Points, in no order, along strands that fork and pass close to each other.
Points whose rows are less than 66.8 apart are linked; no others are. Some points are linked to none.
(128): | -24 | -41 |  -8 |  27 |   4 |  -3 |  14 | -18 | -18 |  11 |   6 |   1 | -12 |  24 |  41 |  15 | -35 |  13 |  28 |  10 |   7 |   2 |  20 |  -4 | -11 | -12 | -11 |
(974): |  -2 |  -1 |  24 |  21 |  -3 | -21 |  35 |   9 |   5 |  -9 | -23 | -12 |   9 | -15 | -16 | -24 |   7 | -60 | -27 |   9 |   9 |  30 | -57 |  -1 |  -5 |  25 |   7 |
(220): |  33 |  24 | -26 | -15 |   5 | -13 | -12 |  -7 |  14 |   8 |  12 |  17 |  16 | -10 |  -2 |  21 | -20 |  34 |   6 |  -1 |  -3 | -10 |  -1 | -22 | -45 | -15 | -31 |
(258): |  13 |  43 |  18 |  -9 |  22 |  15 |  -4 |  12 |  26 | -18 | -21 |  20 |  -4 | -22 | -17 |   0 |  21 | -24 | -13 | -16 |  16 |   5 | -10 | -13 |  15 | -13 |  14 |
(409): |  12 | -10 | -26 |  -6 | -12 | -11 |  -3 |  -7 | -10 |  22 |  -3 |  17 |   1 |   9 |  -2 |   3 |  -5 |  14 |   2 | -15 | -19 |  -7 | -20 | -15 | -49 |   9 | -11 |
(553): |  12 |  16 | -20 |  -4 |   8 | -28 | -12 |   1 |   6 |  20 | -11 | -13 |  -6 | -27 | -32 |  -5 |  42 |  -4 | -45 | -24 |  12 |  24 | -39 | -24 | -35 |  12 |  -6 |
(978): |  -3 |  11 |   4 | -30 |   5 |  24 | -32 | -13 |   4 |  19 |  11 | -11 |  -1 |  23 | -10 |   3 |   7 |  27 |  14 |   1 | -10 | -14 |  32 |  23 |   6 | -14 |  -2 |
(867): |  18 |  45 |   8 | -35 |  31 |  12 | -25 |  -7 |  18 |   4 | -32 |   5 |   2 | -10 | -39 |   2 |   9 |   9 |  -8 | -19 |   9 |   3 |   6 | -14 | -19 |  -6 |  14 |
(763): |   3 |  -8 | -10 |   2 | -16 | -40 |  41 |   7 |  -3 |  -2 | -17 | -13 |  -6 | -14 |  -9 | -11 |  -9 | -41 | -10 |  10 | -24 |  20 | -35 | -12 | -24 |  42 |  12 |
(878): |  29 |   4 | -22 | -18 |  -3 |  -5 | -25 | -14 |  18 |  26 |   4 |  13 |  17 |   2 | -12 |  16 | -12 |  48 |  20 |  -3 |  -2 |  -6 |   1 | -18 | -65 | -13 | -32 |
(1122): | -21 |  24 |  54 |  -9 |   7 |   7 | -19 |   2 | -24 |  26 | -41 | -11 |  -6 |  23 | -25 | -11 | -10 | -15 |  -6 |   2 |  10 |  37 |  12 |   5 |  -9 | -25 |  10 |
(86): | -20 |  -5 |   6 |  19 |  10 |  22 |  11 |   2 |  -9 |  -9 |  22 |   6 |  -8 |   3 |  31 |  17 | -27 |   4 |  24 |  12 |  -3 | -16 |  33 |   6 |  37 | -23 | -17 |
(222): |  -3 |  13 |  19 |  15 | -20 | -25 |  38 |  16 |  -7 |  -3 | -27 | -10 |   7 | -22 |  -7 |  -5 | -14 | -55 | -15 |  16 | -15 |  27 | -41 |  -8 | -26 |  18 |   9 |
(890): |   3 |   1 |  -6 | -20 | -15 |   9 | -31 |  -4 |  12 |   4 |  16 | -35 |   2 |   7 |   7 |  -8 |  48 |  13 | -27 | -11 |  -3 | -15 |   6 |  11 |  18 |   3 |   1 |
(597): |  20 |  31 | -12 | -23 |  27 |  31 |   3 |  -5 |  33 |  14 | -12 |  41 |  -4 |  -8 | -38 |  18 |  -1 |  -1 |  27 |  -5 | -26 | -21 |   2 | -14 |  -6 |  23 |   6 |
(954): | -33 |   2 |  48 |  10 |  -6 |  23 |   2 |   9 | -29 |   0 |  -1 |  -1 | -10 |  15 |  12 |  -5 | -21 | -20 |  12 |  14 |  -6 |  10 |  28 |  21 |  30 | -15 |  -2 |
(1069): | -10 | -26 |   3 |  13 |  19 |  12 |  27 | -13 | -11 |  25 | -19 |  44 |  -7 |  18 | -14 |   3 | -39 | -25 |  50 |   8 | -19 |   5 |  20 |  19 |  12 |  30 |  32 |
(100): |  -7 | -21 | -17 |   6 | -14 |  -9 |   4 |   3 | -20 | -21 |  19 | -17 | -15 |  -1 |   3 | -27 |  21 |  -7 | -24 | -11 |  -1 |  -6 | -36 |   2 |   7 |  32 |  -2 |
(935): |  -3 | -17 | -16 | -23 | -28 |  14 | -23 |  -3 |  -1 |   8 |  16 | -24 |  -8 |  19 |  11 |  -8 |  28 |  11 |  -1 | -10 | -13 | -21 |   3 |  24 |   7 |  11 |  -3 |
(402): |   2 | -32 | -41 |  19 |  -4 | -18 |  30 |  -4 | -15 |   6 |  -5 |  27 |  10 |  -1 |  27 |  27 | -30 |   0 |  10 |   4 | -15 |  -3 |  -1 | -14 | -20 |  -1 |  -7 |
(268): |  -2 |  20 |   7 |   6 |  11 |  -2 |  34 |   3 |   7 | -12 | -13 |  22 |  -6 | -22 |   2 |  -2 |  -8 | -57 |   1 |   2 | -14 |   1 | -22 |  -6 |  12 |  26 |  19 |
(302): | -22 | -28 |  18 |  -4 | -29 |   4 |  22 |  12 | -29 | -24 |  -8 | -25 |  -7 |  21 |  22 | -29 |  -5 | -21 |   1 |   9 |  -8 |  -6 |   1 |  28 |  41 |  36 |  15 |
(927): |   5 | -10 |  16 |   9 |   6 |   9 |  -6 | -27 |  22 |  15 |  25 | -18 | -24 |   3 |   4 |  10 | -22 |  72 |  44 |  17 |  26 |  -1 |  34 |   2 | -31 | -31 |  -3 |
(1007): | -15 | -23 | -14 |  28 |  23 |  18 |  16 |  -7 |   0 |  -6 |  26 |  16 | -16 |   7 |  29 |  27 | -31 |  13 |  44 |  14 |   6 | -21 |  33 |   0 |  28 | -22 |  -9 |
(436): | -28 |   2 |  23 |  11 |   4 |  24 |   6 |   6 | -24 |  -6 |  10 |   0 |  -8 |   7 |  19 |   9 | -24 |  -6 |  24 |  16 |  -5 |  -1 |  29 |  14 |  36 | -16 |  -8 |
(946): |  -1 | -21 | -29 |  15 |  17 |  15 |  -1 |  -4 |  15 |  -6 |  26 |  32 |   0 |  11 |  21 |  26 | -18 |  13 |  44 |   1 |  -1 | -34 |  21 |   7 |   6 | -17 |  -8 |
(863): |  18 |  25 | -17 | -24 |   8 | -13 | -12 |  -5 |  16 |  24 | -23 |  -6 |  -8 |  -7 | -29 |   1 |  29 |  -8 | -18 | -25 |  -1 |  17 | -29 | -26 | -44 |  29 |   0 |
(160): | -25 | -24 |  21 |  -6 | -35 |   8 |  20 |  13 | -20 | -14 |  -1 | -36 |   5 |   7 |  16 | -28 |  22 | -14 | -17 |   2 |   5 |   4 |  -4 |  29 |  42 |  36 |   5 |
(471): |  25 |  12 |   5 | -31 |  -9 |   0 | -25 |  -4 |  13 |  -9 |  30 | -26 |  44 | -24 |  18 |   3 |  19 |  34 | -22 |  20 |   4 | -16 |  37 |  16 |  17 | -40 |  -6 |
(1005): |   5 | -13 | -13 |  -9 |  -7 |  -5 |   2 |  -8 | -13 |  12 |  -7 |  13 | -11 |  13 |   6 |  -8 | -11 |  -6 |  10 | -12 | -18 |  -1 | -13 |  -5 | -32 |  19 |   4 |
(582): |  13 |   8 | -22 |  -4 |   8 |   7 |  -1 |  -1 |  26 |  22 |  -3 |  32 |   8 | -14 | -23 |  41 | -28 |  23 |  38 |   5 | -23 |  -4 |  12 | -21 | -36 |   6 | -17 |
(1036): |  18 |   6 |  19 | -23 | -17 |   0 | -11 |   8 |  13 |   6 |  18 | -30 |  45 | -16 |  29 |  -8 |  28 |  29 | -40 |  13 |  -7 | -20 |  30 |  13 |  25 | -39 |  -3 |
(27): |   2 |   9 |  43 |   2 |   1 |  11 | -26 |  12 |  16 |   1 | -33 | -17 |  -4 |   5 | -28 |  -6 |  43 | -28 | -12 | -19 |  27 |  26 |  -9 |  10 |  35 | -13 |  28 |
(378): |  -9 |  21 |  21 | -16 |   8 |  -4 |  16 |  -2 |  -2 |  26 | -40 |  -4 |  -7 |   1 | -26 |  14 | -16 | -52 |  21 |  12 | -25 |  28 | -13 |   2 | -31 |  29 |  22 |
(641): |  13 |  -2 |  -3 |  17 | -10 | -27 | -35 |  15 |   5 | -12 |  12 | -28 |  21 | -18 | -23 |  -3 |  60 |  18 | -59 |  -9 |  13 |   9 | -16 | -15 |  20 | -18 |  -3 |
(513): |  26 |  14 | -25 | -19 | -15 | -12 | -38 |  -9 |  -1 |   9 |  18 |  -9 |   2 |  16 |  -1 |  -3 |  12 |  46 | -12 | -12 |   3 | -26 |   0 |   1 | -40 | -18 | -11 |
(247): |   1 |   6 |  -4 |   7 |  10 |  11 |  29 |   8 |   0 | -25 |   3 |  29 | -13 | -14 |  14 |  -2 |  -9 | -43 |   4 |  -4 |  -7 | -16 | -16 |  -8 |  32 |  26 |  15 |
(1017): |  -5 | -31 | -11 |   3 |  -7 |   4 |   0 | -10 | -24 |   5 |  -8 |  12 | -11 |  34 |  14 | -10 | -22 |  -2 |  21 |  -5 | -15 |  -6 |  -3 |  12 | -15 |  13 |   9 |
(1124): |  23 |  42 |   1 | -30 |  40 |  23 | -26 | -19 |  14 |   0 | -14 |   9 |   8 |  -6 | -41 |   4 |   0 |  30 |  11 |  -4 |   9 | -11 |  19 |  -6 | -10 | -13 |   1 |
(277): | -18 |  10 |  33 |  24 |  11 |  13 |  11 | -19 |  -4 |  21 |  13 | -10 | -29 |   0 |   8 |   7 | -43 |  32 |  22 |   9 |   8 |  25 |  25 | -21 | -15 | -28 |  -5 |
(1117): |   4 |  26 |  20 |  -5 |  19 |  13 | -21 |  11 |  27 | -15 | -19 |   1 | -10 | -11 | -16 |  -7 |  36 | -26 | -18 | -20 |  22 |  12 | -13 |  -5 |  22 |  -3 |  16 |
(1120): |  31 |  31 |  -3 | -20 |   2 |   5 | -29 |  -7 |   8 | -31 |  28 | -17 |  38 | -30 |  12 |  11 |   7 |  36 | -14 |  24 |  10 | -15 |  31 |  12 |   6 | -45 |  -6 |
(769): |   6 |   4 | -14 |  17 |   9 | -20 | -31 |  21 |   4 | -17 |  19 |  -7 |   1 | -25 | -24 |  -2 |  55 |  -6 | -55 | -12 |  26 |  10 | -28 | -14 |  11 |  -3 | -19 |
(627): |  15 | -10 | -35 |  -7 | -23 | -12 | -19 |  -5 |  -6 |   9 |  16 |   1 |  -7 |  11 |   0 |  -2 |  11 |  29 |  -9 | -18 |  -8 | -24 | -23 |  -1 | -41 | -10 | -16 |
(725): |  21 |  22 |  -1 | -20 |  25 |  27 | -25 | -21 |  17 |  16 |   5 |  20 |   3 |   9 | -34 |   6 | -10 |  41 |  29 |   4 |   4 | -20 |  20 |   0 | -19 |  -9 | -12 |
(1123): |  13 |  47 |   4 | -11 |  29 |   9 |  15 |  16 |  35 | -11 | -20 |  24 |  -5 | -32 | -19 |  17 |  15 | -36 |  -7 | -10 |  -2 |   6 | -18 | -23 |   7 |  13 |   7 |
(826): | -17 | -59 | -43 |   6 | -35 | -20 |  26 |   5 | -28 | -32 |   9 | -15 |  -4 |  21 |  23 | -20 |   4 |  18 |  -5 |   3 |  -7 | -26 | -21 |  18 |  13 |  15 |   6 |
(229): |  30 |  53 |  -5 | -22 |  11 | -15 | -15 |   6 |  15 |   1 | -26 |  11 |  20 | -35 | -22 |  15 |   7 |   9 | -32 |  -7 |   1 |  16 |  -9 | -34 | -36 | -24 |  -2 |
(1062): |   7 |   1 |  18 |   1 | -18 |   6 | -15 |  14 |  25 | -11 |   1 | -26 |  20 |  -8 |   0 |  -2 |  57 |   0 | -41 |  -5 |  16 |   8 |   1 |   2 |  52 | -14 |   6 |
(571): | -24 | -21 |  16 |  18 | -19 | -17 |  33 |  11 | -44 | -22 | -14 |   1 |  -3 |  13 |  28 | -17 | -41 | -26 |   4 |  13 |  -5 |   1 |  -3 |   6 |  15 |  10 |   6 |
(1043): | -28 | -30 |   4 |  35 |   4 | -13 |  34 |  -5 | -34 |   6 |   0 |   7 | -10 |   6 |  40 |  10 | -54 |  -8 |  10 |  15 |   7 |  20 |  16 | -17 |  -7 |  -8 | -10 |
(944): |   1 |  -3 |   5 |  23 |  22 |  -8 |  -1 |  12 |   4 | -15 |  -1 |  -4 |  16 | -10 | -33 | -23 |  41 | -56 | -31 |  -6 |  34 |  26 | -42 |   6 |  21 |  24 | -11 |
(823): |  -8 |  -7 |  19 |  24 |   7 |  -8 |  12 |  11 |   7 | -23 |  -7 |  -3 |   4 |  -9 | -19 | -26 |  26 | -54 | -23 |   2 |  25 |  24 | -50 |   1 |  22 |  25 |   1 |
(554): |  32 |  42 |  -7 | -13 |   8 | -14 | -28 |   2 |  18 | -14 | -13 |   1 |  13 | -31 | -19 |   0 |  27 |  19 | -38 | -20 |  13 |   7 | -10 | -29 | -19 | -24 |   5 |
(375): | -13 | -17 | -15 |  11 |  -3 | -14 | -14 |   2 | -20 | -16 |  19 | -20 |  -4 |  -2 | -23 | -28 |  46 | -11 | -41 |  -7 |  17 |  12 | -34 |  10 |  15 |  36 | -13 |
(866): |  17 |  35 |  -5 | -31 |  17 |   6 | -21 |  -4 |  19 |  15 | -26 |   3 |  -5 |  -6 | -27 |  -1 |  22 |   1 | -13 | -28 |   2 |   6 | -12 | -22 | -25 |  14 |  10 |
(141): |   6 |   1 | -23 |   4 |  10 |   8 |  18 |   4 |   0 | -13 |   7 |  33 |  -9 |  -4 |  21 |  12 | -14 | -24 |  10 |  -8 | -15 | -23 |  -6 | -13 |  10 |  15 |   5 |
(146): |   7 | -31 | -27 |   6 |  -5 | -34 |  38 |   1 |  14 | -12 |  -3 |   9 |  -7 |   3 |  -6 | -28 | -14 | -30 |   8 |  -2 | -12 |   6 | -26 |  -4 |  15 |  64 |  22 |
(512): |  14 |  52 |  22 | -11 |  13 |  -9 |  -2 |   4 |  10 |   5 | -25 |  14 |  18 | -31 | -26 |  20 | -15 |  -3 | -14 |   9 |   4 |  36 |  -1 | -27 | -27 | -33 | -10 |
(567): | -15 | -51 | -35 |  10 | -25 |  -3 |  18 |   5 | -22 | -20 |   7 |  -5 |   0 |  25 |  39 |  -6 |  -5 |   7 |  14 |   3 |  -8 | -28 |  -6 |  17 |  10 |   0 |   0 |
(469): |  -4 |  26 |  26 | -29 |   5 |  20 | -35 | -12 |  -5 |  15 | -10 | -22 |   7 |  14 | -18 |   1 |  11 |  19 |  -4 |   1 |  -4 |   0 |  36 |  22 |   5 | -21 |   7 |
(1030): | -18 | -36 |   2 | -12 | -17 |  23 |  12 |  -3 | -14 | -17 |  -1 |  -7 | -13 |  34 |  14 | -22 |  -4 | -20 |  19 |   5 | -17 | -15 |   7 |  32 |  46 |  38 |  23 |
(1103): |  -2 |  -4 | -12 |  -5 |  13 |  35 |   0 |  -5 |  15 |  -9 |  14 |  25 | -26 |  18 |  -1 |  -1 |  10 | -14 |  33 | -10 | -18 | -32 |   5 |  16 |  32 |  25 |  24 |
(765): |   1 | -37 | -35 |  10 | -21 | -12 | -19 |   1 |  -6 |   8 |  20 |   5 |   5 |  21 |  21 |  -3 |   6 |  33 |  15 |  -9 |  -3 | -26 | -10 |  17 | -45 | -21 | -24 |
(445): | -17 |  -5 |   4 | -11 | -33 |  12 |   9 |  17 |  -7 | -10 |  21 | -19 |   8 |   2 |  39 |   1 |  11 |   0 | -12 |  -2 |  -6 | -26 |  14 |  18 |  35 | -10 | -16 |
(550): |  -2 |  -2 |   7 | -16 | -24 |  10 |   8 |   9 |   4 |   6 |  28 | -26 |  27 |  -8 |  41 |   0 |  13 |  16 | -24 |   2 |  -6 | -22 |  27 |  21 |  30 | -25 | -26 |
(183): |  -4 |   1 |  18 | -14 | -21 |   8 | -17 |  12 |  13 |   5 |   5 | -29 |  14 |  -5 |  10 |  -7 |  51 |   3 | -44 |  -6 |  -1 |  -6 |   9 |  10 |  38 |  -5 |   6 |
(549): | -15 | -31 |  -1 |  -6 | -12 |  15 |   0 |  -9 | -21 |  -6 |  -1 |   7 | -12 |  37 |  15 | -14 | -13 |  -7 |  21 |   0 | -19 | -10 |   5 |  21 |  15 |  23 |  18 |
(945): |  18 |  -1 |   7 |  16 | -17 |  -8 | -27 |  17 |  21 | -13 |   6 | -23 |  29 | -18 | -20 |  10 |  63 |   6 | -51 |  -6 |  20 |   9 | -11 | -11 |  45 | -25 |   7 |
(396): |   4 |  38 |  18 |  -1 |  14 |   2 |  26 |  18 |  24 |   0 | -29 |  12 |   2 | -32 | -16 |  11 |   2 | -62 |   3 |   7 |  -8 |  15 | -24 | -12 |  -3 |  13 |  13 |
(175): |  16 |  -2 |   8 |  -1 |  22 |  25 | -26 | -27 |  26 |  21 |  11 |  13 |  -2 |   9 | -34 |   1 | -14 |  60 |  52 |   8 |  10 | -13 |  28 |  12 | -27 |  -8 | -15 |
(244): | -17 | -19 |   6 |  16 |  -9 |  -8 | -16 |  13 | -10 | -13 |   9 | -25 |  16 |  -6 | -22 | -17 |  57 | -15 | -46 |   0 |  24 |  21 | -23 |  15 |  33 |  17 |  -9 |
(648): |  -9 |  29 |  28 |  -6 |  18 |   3 |   5 |   1 |  -8 |  25 | -16 |  13 |  -5 |   3 |  -9 |   5 | -29 |  -4 |   9 |   2 |  -5 |  27 |  12 | -17 | -21 | -15 | -10 |
(562): |  32 |  29 | -21 | -24 |  -3 | -19 | -46 | -10 |   8 | -11 |  20 | -20 |  14 |  -9 |  -9 |   2 |  20 |  41 | -29 |  -5 |   4 | -27 |   6 |  -4 | -27 | -20 |  -4 |
(9): | -13 |   1 |  38 |   4 | -14 |   4 | -22 |  10 |   0 |   3 | -27 | -26 |  -2 |   9 | -12 | -17 |  43 | -28 | -27 | -11 |  18 |  22 | -11 |  12 |  19 |   1 |  16 |
(921): |  29 |  33 | -21 | -13 |  12 |  -6 | -12 |  -5 |   8 | -11 |  20 |  12 |  11 | -18 |   8 |  10 | -20 |  28 |  -4 |   1 |   6 | -18 |   5 | -18 | -26 | -34 | -28 |
(1115): |  13 | -20 | -38 |   6 | -23 | -39 |  34 |   2 |  14 |  -4 | -10 |   6 |  -5 |  -9 | -17 |  -2 | -14 | -36 |  12 |   6 | -29 |  17 | -28 |  -5 | -14 |  60 |  25 |
(243): | -34 | -22 |  16 |  30 |  -4 |  -7 |  32 |   4 | -47 | -11 |  -1 |   4 |  -2 |  13 |  42 |   4 | -50 | -17 |  11 |  15 |   7 |  12 |  16 |  -5 |  16 |  -5 |   0 |
(587): |  23 |  34 |  -5 | -13 |   5 |   1 | -20 |  -1 |   7 | -23 |  27 |   3 |  15 | -20 |  10 |  10 | -10 |  28 | -13 |   8 |  10 | -13 |  19 |  -2 |  -5 | -42 | -23 |
(290): |   4 | -13 |  -4 | -32 | -13 |  24 | -33 | -10 |   9 |  21 |  15 | -13 |   0 |  29 |  -3 |  -1 |  15 |  29 |  24 |  -2 | -12 | -20 |  23 |  35 |  -2 |  -4 |  -7 |
(227): |   5 |  -8 | -34 |   5 |  12 |  15 |  13 |  -2 |   9 |  -4 |  12 |  46 |  -1 |   2 |  18 |  21 | -17 |   0 |  30 |  -9 | -15 | -36 |   0 |  -2 |   8 |   4 |  -1 |
(838): |  16 |  40 | -15 | -21 |  29 |  20 |  10 |   8 |  35 |   3 | -10 |  33 | -11 | -20 | -19 |  21 |   7 | -21 |  12 | -13 | -15 | -12 | -11 | -24 |   5 |  25 |   8 |
(340): | -20 |  15 |  35 |  12 |  16 |   5 |   4 |  -4 | -16 |  26 |   1 |   2 | -18 |   4 |   3 |   5 | -37 |   8 |  11 |   6 |   4 |  28 |  23 | -15 | -14 | -16 | -14 |
(810): |  -7 |  30 |  37 | -20 |   4 |  13 | -33 |   1 | -10 |  11 | -29 |  -8 |  -3 |  12 | -22 |  -2 |   6 |   0 |  -5 |  -4 |   5 |  19 |  16 |  12 |  -1 | -23 |  10 |
(746): |   3 |   3 | -22 |   9 |  14 | -28 | -15 |  11 |  -6 |   3 |   7 |  -9 |   0 | -23 | -32 | -12 |  47 |  -6 | -51 | -21 |  16 |  22 | -44 | -19 | -13 |  13 | -18 |
(807): |  -8 | -27 |   0 |  10 | -12 | -40 |  53 |  12 | -25 | -19 | -18 |   4 |  -2 |  11 |  16 | -26 | -46 | -32 |   0 |   7 |  -6 |   0 | -12 |  -1 |  14 |  29 |  23 |
(320): |   1 |   3 |  -3 |   2 |  14 |   8 |  -7 | -12 |   8 |  -1 |  29 |   2 |  -6 |   6 |  15 |  13 | -30 |  33 |  24 |   7 |   8 |  -6 |  25 |  -6 | -11 | -32 | -23 |
(928): |  -4 | -31 | -11 |  14 |  -7 | -31 |  41 |   6 |  -9 | -27 |   0 |   1 | -12 |   9 |   8 | -35 | -19 | -29 |  -3 |  -3 |  -3 |  -7 | -25 |  -4 |  24 |  46 |  23 |
(429): | -27 | -48 |   3 |  38 |  11 |   1 |  32 | -32 |  -3 |  35 | -17 |  23 | -20 |  10 |  17 |  17 | -47 |  13 |  41 |  13 |   5 |  28 |  27 |  -7 | -14 |   7 |  23 |
(450): |  -1 |  -6 |  -2 |   2 |  17 |   5 |  34 | -10 |  -5 |  12 | -15 |  35 | -10 |   1 |  -6 |  10 | -37 | -42 |  34 |   6 | -25 |  -2 |   6 |   4 |  14 |  36 |  34 |
(728): | -10 |  -9 |  18 |  21 |  10 |  17 |  12 | -24 |  17 |  19 |  25 | -18 | -38 |   5 |  14 |  10 | -35 |  57 |  44 |  13 |  15 |   2 |  31 | -15 | -20 | -31 |   4 |
(813): | -18 | -51 | -24 |  33 |   0 |  -6 |   6 | -12 |  -8 |   3 |  10 |   5 |  -1 |  26 |  43 |  16 | -17 |  28 |  34 |  14 |  10 |  -6 |  12 |   4 | -25 | -21 | -12 |
(943): | -34 |  17 |  62 |   7 |   5 |  21 |  -6 |   3 | -31 |  19 | -22 |  -8 | -14 |  19 |  -9 | -11 | -15 | -24 |  10 |  16 |   5 |  30 |  21 |  19 |  17 | -22 |   6 |
(1009): | -13 |  -4 |  15 |  23 | -30 |  -4 |   6 |  18 | -20 | -10 |  26 | -21 |  15 |  -7 |  42 |  13 | -19 |  18 |  -9 |  14 |  11 |  -1 |  22 |   3 |  18 | -45 | -37 |
(239): | -14 | -48 | -33 |  11 | -21 | -28 |  26 |   8 | -25 | -34 |  25 | -20 | -17 |   6 |   1 | -23 |  12 |  15 | -22 |  -3 |   1 | -13 | -37 |   8 |  11 |  31 |  -7 |
(1136): | -19 | -33 |   6 |  25 |  16 |   7 |  24 | -23 |  -9 |  42 | -20 |  34 | -10 |   9 |  -9 |  12 | -47 | -12 |  51 |  12 | -11 |  24 |  27 |   3 |  -3 |  27 |  23 |
(1047): | -18 | -18 |  21 |   8 | -33 |   6 |   6 |  12 | -12 | -11 |   3 | -33 |  12 |  -5 |   5 | -23 |  46 | -14 | -37 |   0 |  17 |   9 | -18 |  24 |  44 |  29 |  -2 |
(632): |  30 |  29 | -26 | -19 |   8 | -12 | -41 |  -6 |  23 | -17 |  11 | -12 |   9 | -13 | -14 |  -4 |  35 |  33 | -37 | -16 |  13 | -17 |  -6 | -19 | -17 | -10 |   1 |
(382): |   4 |  46 |  25 | -13 |  18 |   1 |   2 |  10 |   3 |  16 | -28 |   9 |   4 | -15 | -23 |  10 | -18 | -14 |  -6 |   0 |  -1 |  28 |   6 | -19 | -25 | -18 |  -2 |
(839): | -18 | -27 | -14 |   8 | -23 |   3 |  15 |  14 | -27 | -20 |  12 | -11 |   1 |  14 |  36 |   2 |  -9 |   5 |   6 |   5 |  -7 | -22 |   7 |  18 |  18 |  -6 | -13 |
(15): |  -2 |  14 |   8 |   6 |   9 | -10 |  46 |  -2 |   4 |  -3 | -22 |  16 |  -3 | -17 |  -3 |   3 | -35 | -66 |  14 |  14 | -23 |   5 |  -5 |   2 |  12 |  34 |  38 |
(283): | -10 | -60 | -38 |  24 |  -5 |  -7 |  -9 |   1 |  -2 |  -1 |  15 |  14 |  11 |  24 |  40 |   5 |   2 |  30 |  30 |   5 |   3 | -17 |   5 |  18 | -34 | -21 | -19 |
(799): |  10 | -24 |   9 |   4 |   4 |  11 | -25 | -17 |  27 |  20 |  27 |  -5 |  -9 |  14 |  -2 |  12 |  -6 |  68 |  54 |  10 |  18 |  -5 |  31 |  16 | -28 | -21 | -13 |
(104): |   8 |  33 |   1 |   0 | -15 | -19 | -12 |   7 | -17 |   2 |  -2 |   2 |   7 | -11 |   3 |   0 |  -5 |  12 | -33 |  -5 |   2 |   8 |  -6 | -21 | -25 | -32 | -20 |

Follow the links from the first point to the second, and from the first to the third. Name the last point that the two ways share.
(27); (227); (450) -> (268)
(450); (469); (9) -> (268)
(632); (239); (763) -> (627)
(15); (597); (1117) -> (1123)
(229); (243); (549) -> (627)

A fork is a point with three links. Follow the links from the first point to the second and name the forks in between, in order.
(513); (571) -> (627)
(1069); (1122) -> (268)
(1117); (1069) -> (1123), (268)
(1136); (1117) -> (268), (1123)

A fork is a point with three links, a tip a point with one. Leave the first point through the second and follow the links. Name the first fork or tip that comes.
(728); (277) -> (627)
(244); (375) -> (878)
(943); (954) -> (268)
(243); (571) -> (944)
